Points, in no order, along strands that fork and pass close to each other.
In the rows, 128 means zero.
Points whose rows are less than 67.3 apart are linked; no others are. Some points are linked to none.
gofup: [138 105 112 115 151 132 109 118  93 160 165 202]
Zame: [125 178 208 132 101  92 152  95 125 113 162  97]
suv: [103 163 166 121 167 132 127 106 178  80 119  85]
mezub: [140 158  74 111  92  82  70 137 138 103 127 126]
vekof: [107  96 126 169  75 151 153 149  88 165  85 147]
desu: [130 158 101 110  99 111 159 156 130  69 111 102]
totan: [110 118 121 173  82 138  85 134  95 185 108 174]
Momuf: [148 129 108 100 129 100  47 125 131 154 134 156]
rul: [114 102 163 144 172 191 127 166 105 126 100 122]
lon: [135 133  83 114  83  96 157 123 164 112 112 122]
zumu: [122 107 165 131 170 163 187 122 129 157 108 114]
buta: [146 142  65 117  87  91  91 161 126  81 126 114]
liki: [140 111 124 147 139 137 108 122  98 169 157 206]
muga: [109 116 179 149 171 183 166 124 142 154  96 129]
vazov: [121 106 155 170  98 149 159 149  72 164  85 124]
Feron: [145 152  93 122  89  99 123 160 126  71 120 101]
nasak: [155 114 101 147  91 116 134 135 137 182 115 140]
nule: [170 108 171 142 143 113 146 129 100 107 179 161]
Soge: [120 178 175 129 101  87 163  96 121 121 144  74]
voba: [150 158 143 135 113 104 123 134 121  65 176 159]
notu: [114  92  84 117 144 195  90 156 152 143 109 165]
gegu: [112 119 138 151 202 156 140 102 117 145 151  92]
Sises: [128 157  98 103  81  81  99  97 174 135 128 147]
pato: [141 130  94  86 123  96  47 128 133 163 112 138]
fet: [111 131 148 150 197 148 119  96 142 135 145  86]
Miv: [122 100  55  77 135 141 102 145 137 161 106 136]
Mot: [112  98 100 153  88 166 148 150 105 171  89 151]
Sopi: [133  97 101 112 150 152 116 158 177  82 121 134]
pazan: [118  92  64  91 148 169  95 148 161 139 115 151]
vesi: [135 118  63  75 115 107  81 133 134 150 108 123]
Til: [125 116 128 168 106 139  89 129 106 185 132 191]
ful: [113 119 130 146 179 132 171  99  93 159 151  71]
Nagul: [156 168 172 136 127  94 104 143  91  72 151 101]
Lopor: [ 91 178 161 117 169 142 151  98 172  79 131  97]
mopen: [136 174 161 136 130  81 114 119  81  96 151  66]
der: [107  96  73 136 107 174 125 161 107 164  96 152]
ludin: [136 157 115 129 106  97  93 132 139  80 171 170]
lakul: [ 84 167 134 110 146 120 182  89 120 100 148  72]
kov: [122 145 127 103 133 127 171 138 137  68 112  93]
fad: [ 98 188 150 121 113 100 177  94 112 119 144  61]
Mos: [132 119 135 104 151 131 172 129 137  94 116  96]
Lop: [144 136 106 114 125  92  72 118 137 117 155 169]
gimib: [162 118 133 157  91 120 139 141 130 176 115 139]
robi: [128  98  63 115 110 150 107 151 117 174 107 140]
dok: [133 129 155 134 178 139  79 143 162 104 106  67]
ruber: [120 147 158 133 170 127  95 122 175  98 104  69]
vek: [129 109 150 115 172 143 178 117 128 128 122  96]
Vunaf: [101 102 156 151 131 172 171 146  74 149  86 122]
zala: [169 107 169 162 136 126 127 138 107 142 158 168]
pedas: [122 160 135 134 146  90 135 107  78 114 155  49]
dezi: [138 155 205 137 105  95 157 105 134 106 172 125]
vel: [154 135 155 147  88  94 135 113 162 124 150 142]
Dad: [ 93 103 161 153 158 188 149 147  79 137  95 120]
Badi: [128 101  73 104 111 132 153 118 169 162 112 144]
tipin: [173 114 165 170 105 118 128 137 118 162 132 147]
tilu: [113  94 122 142 120 187 164 142 157 154  98 172]
vobu: [133 104  79 105 109 123 159 129 171 125 116 131]
Mizo: [133 125 109  92 142  97  86 106 120 112 167 184]
zur: [156 170 164 139 111  99 112 146 111  65 156 124]
pema: [124 157 116  85 101  80  80  94 170 144 124 162]
kogu: [ 81 171 137 118 163 135 175  87 143  89 152  81]
dif: [119  94  83 122 117 171 162 129 163 174 102 166]
kig: [ 98 113  96 143  81 145  78 140  90 185  95 160]
gise: [159 125 186 144 103 102 153 112 152 125 166 151]
terud: [155 124 158 128 129 108 149 129 105  78 186 161]
zok: [135 100 148 130 174 178 127 159 131 116 106 117]
refu: [121 133 132 129 164 108 161 101  89 139 145  57]
duf: [144 107 156 128 178 163  96 162 153  99 112  99]
Bem: [125 152  92 113  69  85 133 101 178 130 124 137]
berob: [105 102 161 154 138 195 161 143 144 142  89 157]
pogid: [141 109  99  91 158 111  98 116  94 138 166 187]

A fork is a point with three links, a tip a point with one. Leave the first point through the second and follow the links. Name the first fork or tip that comes.
Dad, Vunaf -> Miv
nule, zala -> nasak
lakul, fad -> vel
Til, liki -> Lop
mopen, Nagul -> voba
vek, Mos -> mezub

A fork is a point with three links. Follow the links from the first point to the second and name the forks in between, in order.
gofup, ludin -> Lop
mopen, zala -> voba
notu, pato -> Miv
Miv, terud -> Lop voba

Name the points in between on the shortest way along the links from the first point to the second, in order.
mopen, zala -> Nagul zur voba terud nule
der, Vunaf -> Mot vekof vazov
Mos, berob -> vek zumu muga
vazov, zok -> Vunaf Dad rul
mezub, Mos -> buta Feron desu kov
